Each row is a point on a tangle of strands that fork and nearly touch. The rows are in no order.
Two points are linked if the straight distance between their rows is under 64.1. Some points are linked to none.
<731>: [  5  15  -2 -10   5  18   9  -5  -3 -14 -15  -7 -25   8 -17  15  13   9
 -11 -37  16]
<426>: [-12   3  -9  -7  12  25  -8   5  11  12 -18  -5  13  23  12  -1   0 -16
  24  36   1]
<169>: [ 21   0  21 -18   9  17  12   0  11  -2 -14 -22 -19  -7   0  30  -9 -24
 -24   5  -5]
<579>: [ -2 -11 -12   0 -15 -30  -4   6  25   2 -13   6  27   2   1  19  30  -4
  40  15 -18]
<817>: [ 20  14  22  -7  27   4   0  13 -25 -10   5   0 -16   6  22  14   1 -30
  10  15  10]
<869>: [  9 -17   5  -4  -8  -3  26 -14   0 -21 -31 -11   6 -13 -29   4   3  28
 -40 -40  10]
<492>: [-11 -16 -23 -13  -7   3   3  -7  -5 -22 -17  -3   3   4 -10 -26 -26  24
 -42  -7 -11]
<431>: [  3  18 -14  10   6   4   8  10 -25  -6 -12  -9 -12  17   9 -22  17   1
   4  -5  27]
<1111>: [ -1   2  -1  -9 -15 -21   0  -9   2 -14  15  -1 -25   7   2  10   7  17
   6 -33 -21]
<272>: [ 21   8   5  23 -11  25  18   6   2 -13   7 -14 -23   1  -2 -25 -10 -14
 -29 -25  27]
<328>: [ 37   2  -6   0   3   3   7 -15  13 -16 -17  -2  12  18  -4   6 -10 -10
  21   4 -14]
<83>: [ -1  30  -4  10   6   2 -22   3 -11  -5   3 -11  10   6   2 -19  30  -4
  21   2  13]
<295>: [-12  -5   5  -3 -17 -16  12  18 -11  -8  18   8   5   8  -9  19   5  45
  21   1  -8]
<1065>: [ -2   9  13  -9   2   3  11  -8 -13 -27  15 -21 -20  -5   4   5 -36 -23
 -40 -15  -4]
<24>: [-27  10 -10   3  -2  -1   8 -25  14  -9 -27  14  27  -6   6 -17   4  23
  13 -14  12]
<1071>: [  7  24  28   7   1  -9 -12  14   3  16  27   4  -2 -27  21   1  -9  -5
   0  27   3]
<498>: [ 38 -11 -13  14  -4   3 -31  32 -18  -3   6 -13   1  21 -23 -21  19 -11
  14  17   5]
<815>: [ -4  -1 -14   6 -22 -26   3 -20  25   6 -24 -10  31   4   3  -6  20  16
  19  10 -20]
<1163>: [-17  35   6   1   0  -5  -6 -21  11   2  19  16  16   0  24  -4 -17   4
  11  11 -11]
<418>: [  8 -12   2   9  -3  18 -36  23  14 -35   9   8   7 -19  -4  -8  23 -21
  32   2   1]
<628>: [ -2  12   6   0   3 -28 -23 -20  -4   9  16 -17 -13  -7  20  -3   8 -30
  11 -21 -14]
<412>: [ 28  -6  -3 -12   1  -7  -8   0  16   6 -26   5   0 -16 -34  11  16  24
 -15  -8  -5]
<441>: [ 19  -4  -3  33  -3  28  11   9  -1   5   9   7   4  -7 -15 -28   1  -6
  -3 -11  31]
<329>: [ -8  -9  -6   9   4 -32 -15   6  -7  36  34  19  16 -12 -17  -1   7  -3
  -1  12 -10]
<287>: [  5  27  17  -8   5  -6  -4  18 -20 -18  17   9 -20 -20  20  -2  -8  12
 -17  16   6]
<787>: [-33 -13  11  -9 -10   1  19  -1   2 -12 -15  -4   6  -1  -1  15 -36  37
   6 -13   8]
<944>: [ -8   5  10 -13  14 -29 -13 -13  -5   2   0   6  -9 -33 -13  21  -8  -1
 -10 -27   0]
<726>: [  4   6   3   8  17 -23  -3   7 -14  28  21  23  12   9 -13   8 -26 -10
  12  23   6]
<845>: [ -9   3  -5 -18  -5  -3   6 -15  -1 -16 -12 -17 -19   0   7  -5 -20   3
 -32 -16 -11]
<703>: [  1 -14  16 -13   5  16  34 -13   7 -21  -9   2  -9 -18   6  38  -6 -14
 -18 -10  -8]
<1019>: [-29 -21 -29   3 -10  10  -6   3   8   0 -18  -6  23  14  -5  -9   3  -4
  29  15   2]
<995>: [ 24 -18 -22  18 -16  35 -16  13 -14   4  -8 -21   2  27 -27 -13  21   0
  16   0  12]
<674>: [-29   3  12  -8  15 -11  23 -19 -32   4  -9   8  11 -15   1  28 -30  10
 -20   4  16]
<462>: [  5  -4  -9   4  -9  13   3  12  18  23 -11   5  -9  19 -26   5 -16  31
   8  -6  13]
<59>: [  3  -7 -18  16 -15  -7  -2  20  -9   4 -20   9   9  14 -28 -20  -2  40
  11   0  27]
<854>: [ 20  21  16   5  -2   6  33 -12   3  -2 -11 -16   2  -2 -18   1 -18   5
 -49  -8  11]
<953>: [ 25  14  15  12   5  13  16 -13   0 -18   7 -24  -5  -4 -18  -6 -23 -32
 -48 -24   9]
<402>: [ -1  -1  -6 -20   4 -34 -13 -16  10  -1 -24   7   7 -13 -10  13   6  15
   5 -12 -14]
<461>: [-24  10  -5  -3   8   0   7 -26   4  -2  15  25   7   6   2  10 -30   3
   7 -17 -10]
<1113>: [-18  -9   1  -4  10 -29 -40   9 -12  25  10 -16 -12  -4  11  -4  17 -42
  13   4   0]
<231>: [ 25  -1 -15   4 -25  40 -13   9   1  -5 -12 -21 -14  20 -27  -4  16  30
  -6 -13   2]
<788>: [ 13  -6  -2  -6   0  11  40   6  -9  -4  -4   0 -20  11  27   3   6  -2
 -15  23  -5]
<803>: [-19 -11 -26  -5   3  10 -16  -8   1   4  13  17  -4  16 -20 -11 -15   0
   6 -21  -6]
<27>: [-11  12  17   0   3  -9   8 -17 -28 -12  30  -7  12  -8  13  29 -29  -4
  17   9 -14]
<320>: [-16 -26 -24   0  -3  -9   9  -4  -7 -15  -8  14   0   0 -19 -13 -16  20
 -10 -24   3]
<1074>: [ 28 -13  -9   2  25  -3 -16  18 -22  13  -2  -3  -8  34  -8 -17  -4 -32
   3  18   4]
<638>: [-29  -3  20   5  -7   0  37 -12  -9  -1   6  -6   9 -20  12  16 -18  22
 -11  -6  10]
<831>: [  1  26   5 -19  18  26  -8   4   1   5   3   2   6  12   6  13   6   8
   6  35 -14]
<687>: [  4 -15 -19  33 -10  -9   5  11  -5  13  10  16  17  -6 -26 -24   8   8
   5  -7  19]
<62>: [ -6  12  25 -24   8   6   9   8 -10  -1 -18 -21 -22 -12  -1  40 -24   2
 -21   4  12]
<28>: [ -5   5  -9  -5 -16 -19 -35   4  22 -10   3  13  14 -14 -16  -6  19  25
  14 -13 -15]
<996>: [ 10  13  -2  -6   7  -1  34 -19 -30  -9  -2 -19  -6  21  23   5 -11 -14
 -19  15 -10]
<346>: [-10 -20  -3   4  16   6 -20  23 -25 -13  32   7  -7  -6  -9  -7  -5 -23
   8  -7   5]
<94>: [-13  -4  -6  -8   5   6   7  -2   1  40 -20 -19 -19   3  -5   1   6  -2
 -20   0  13]
<861>: [-13   3  -2  -5   3  22  34   2  -8 -12  -5  15  -1  -9   6 -12  15  25
 -41  -2  12]
<200>: [-31  13  -5  -2   0 -24  16  -5  -9 -12 -14  26  11  -2  22  -9   4  24
   8   6  13]
<53>: [-30   3  -4  -2  14  -2 -17  -8   3   8  -2   8  30   7  21   3   2 -34
  30  36  -5]
<310>: [ 19  -8  -1 -19   3   4   7   3  -8 -21 -10  -9  -1  -1 -35  14  -6  37
 -33 -11 -12]
<949>: [-12  -2  -8 -10  24   4  -9 -10  -9  18   5  15 -13 -10  14 -11  12 -29
 -28   1  -3]
<1033>: [-42 -30 -21  -2  -8 -12   0   4  -5   7  -8   8  21  -6 -10  -2   5  22
   7  -2   0]
<1013>: [ 41   7   6   4  -7 -11  10   3   5   6  -2  -4 -11 -17  -4 -15  -6   5
 -42   2  -1]
<929>: [ 11   8   5   8 -16  20  17   5   5 -31  -5 -10 -18   2  -4  -2 -10  14
   6 -34  17]
<796>: [ 14  -3  -1   5   6  22 -13   4   8   0  -6 -16  -8   7 -11 -11 -33 -16
  -1  -1  10]
<228>: [-30  -3   0   3 -12   1  -8  22  -9  30  22 -21  -4   4 -12   9  -6  20
  15  13   5]
<534>: [  4  -3 -19  -2 -27  24 -29   0  26  13 -16  -8   1  12 -19  -4  26  25
  11  -9  -8]
<68>: [ 42 -12  -5   2   1  15  -1 -20  30  -7 -12   3  -1   3 -10   0   5 -24
  -9 -19 -17]
<1023>: [ 24  -3  15  -4  33  -9 -23 -15   5  28  -2   5  -5  19  20  -8  13 -54
  -2   6 -13]
<779>: [ -7   5  -4   2  -9  25   7  -8  12  -5   5   4  -3 -17  13 -19  37  14
 -16 -15  -1]
<948>: [-17  -3   6 -16  -8 -10   5 -28   8 -14  -2   4  29  -8   2   2  21  46
 -10 -16 -31]
<621>: [ 11   0  -1  -6  -5 -11  -7  -6  19  -4   2   0 -34   4  18   1   4 -19
  11 -29  -9]
<335>: [  6   0   7   0 -18 -45  18  10  -1  15   0  10 -10  -8  11   1   2  31
 -11   9  -4]
<199>: [-42   4  -2  -9  -1  19  -6  10  -2  22   0 -10 -15  -5   3  -3  -5  16
  -6   2  19]
<185>: [ -9 -11  12  10  -3   4   9  -3  -8  -4  27 -15  22 -26 -11  24  -8   3
  17   1 -17]
<540>: [-17  32   5   7  14  -8 -23  -8   6  19   2  14   1   5  21 -16 -18 -19
  15   6  17]
<239>: [-19  -1  -6 -17 -10  17  12 -19  16 -17 -29   8  16  13   2  -8  14  48
 -10 -15  -7]
<423>: [  4 -13   9   0  40  -8 -19  -4  -9  28  20  24  -5   4  15  -9 -11 -48
 -22  15  -6]
<991>: [-14 -12  -3   1   8   1 -10  -9   4  -1  11  -4  13   7  19  11  25 -44
  38   7 -16]
<57>: [-11   8  11  17 -16 -23  -4  26  15  14  16   6  10 -19  23  -4  20  -8
  19  31   9]
<715>: [  4 -10  13 -12   7 -24   4 -10  -8   4  18  20 -16 -24  11  25 -12 -22
 -13  -3 -13]
<971>: [ 27 -14 -10  12  -8 -20   0   1  20 -13 -10  20  12   0  -2  -1  14 -16
  36  -1  -8]
<36>: [  5  -6   1   3  19 -13 -15  28 -21  20  17   6   1  31   1   9   0 -26
  24  39  -1]
<750>: [  5   6   4  -2  33  -4 -17  16 -21  -8  12  28 -20   7   7  -8   7 -32
  11  -9  20]
<183>: [ 20  -1   3  17  -5   4  -3  14  16   3   7  11 -16  23  24 -22   0 -26
  30   5   9]
<430>: [  5   0  -9  12 -12 -10  19  -6  12  13 -23  -4  26   2   5 -18  -9  16
   5  27   1]
<725>: [  6  -5   1  -1  -2   3 -20   4  20  25  10  -9  -4  -5   0  -2  11 -13
   2  12 -18]
<558>: [-24   9   4   9 -15 -45   3  -2  -6  35  19   1  19  -7   4   0   6  24
  -2  13  -5]
<829>: [ 36  14   2  19 -13  15  -5  14   5 -16  15  -2 -14  14  10 -25   2   2
   9   2   0]
<188>: [ -2 -12   4   0  -2  22  45 -16  15 -30 -27   1   9 -10   0  10 -19   2
 -19 -10   9]
<192>: [ -4  -2 -19  -1 -37  -1 -28   0  13 -13 -12   6  17  18 -23 -15  30  54
  11 -19 -12]
<743>: [ 12  19  -6  -2   2   3  21 -22 -12  -9 -15 -26   3  29   2   3  -5   6
   9  -5  -6]
<298>: [ 11 -25 -11  -3   0  39 -10  -7  35 -16 -14  13  -3 -13   1 -14  -3 -23
 -11  -7 -13]
<107>: [ 23  -4  14  -6 -14 -14  28  -2  18   0 -10   4   2 -19   0   4 -11  32
 -30   5 -15]
<1049>: [ 25   0  33  -1  36  15   3  -2 -10  20   7  -4 -17  21  26  17   7 -52
  -5  15   0]
<626>: [-23   6   4 -13   7 -18  13 -24 -31  -4   6  22  14  -5  25  33 -21   5
   1  22  -6]
<1157>: [-10  -4 -18  12 -22  11  -7  11 -18 -16 -18 -20  -6   0  -5 -25  28  21
   9 -20  21]
<446>: [ 12 -24   5  20 -20  17  21   1   6 -13  16 -17  17 -20 -21   5  -4  21
   0  -8 -13]
<234>: [  4 -20   3 -25  -1 -16   6  -2   1  10  -1   4 -19  -3  11  35 -16  -3
  -6  18 -25]
<372>: [ -3  23   3  -7  24  18 -19  -3  11   3 -22   5  -4  -2   4 -14 -17 -18
  -3   0  24]
<1050>: [  4  -4   5   2 -13  36  46   1   5   4   1 -15  -9   5   3   4  14  17
 -32   2  -4]
<276>: [-13   9  14   2   4   1 -23   8   4 -27  17  -5  18 -19  15   9  16 -20
  37  13 -10]
<1144>: [-21  16  22 -12  -3  15  -3   4   6  18  10 -16 -18 -14   0  21 -35  13
 -15   3   8]
<1038>: [ 11 -28   1   7  -2  -9  20   2   1   4  -4   9  10 -25 -25  16  17  21
  -1 -16  -1]
<198>: [ -3  -8  -8 -11   7  20   4  -9   6   2 -24 -16 -12   1  -7  14  24  -8
   5 -16   2]
<873>: [ 19 -18  -5  25   2 -16 -10   9  21   4  13  26  12  20  12 -16  13 -48
  36   7   0]
<641>: [-21   3   3 -16   4 -14  -1   9  -7 -13   2  38  -6  -2  24  20  -3   0
  19  15   0]
<521>: [ 13  16  -3   1  -5  -4 -24  29 -10 -11  24   2 -12   1  -2 -20  -4  14
   5  17  -3]
<102>: [-15  -3  -8  13 -11 -38 -30  32   2  29  14  -6   0   6   4 -14  22 -25
  17  19  14]
<665>: [-10  -2   5  15   4  12 -12   5 -11   0  21 -22   1 -19 -12 -15 -28 -13
  -2 -10  12]
<165>: [  2  33   6   1  22  13 -22  -5  -9  17  20 -13  13  19  12  -9  20 -20
  13  26  -9]

Follow the links from the first point to the second, and from the first to the third. Name the last point that the two ways share.
<62>, <426>, <461> | <320>
<346>, <1013>, <991> | <320>
<1019>, <169>, <28> | <953>
<803>, <715>, <185> | <402>
<1013>, <715>, <239> | <402>
<779>, <430>, <57> | <971>
<462>, <231>, <431> | <953>
<703>, <36>, <462> | <272>
<787>, <94>, <462> | <272>

A fork is a point with three links, a tip a point with one. Leave the first point through the second and follow the links. Name the first fork or tip that comes.
<107>, <335> | <402>
<621>, <628> | <971>
<949>, <423> | <320>
<402>, <28> | <953>

A fork is a point with three links. Follow the links from the first point to the second and name the forks in between, in order.
<831>, <817> | <426> <320>
<991>, <687> | <426> <320> <953> <272>
<779>, <57> | <328> <971>
<234>, <329> | <402>
<492>, <24> | <953> <402> <412> <626>
<57>, <1050> | <971> <328>
<169>, <1013> | <199> <272> <953>
<796>, <441> | <320> <953> <272>
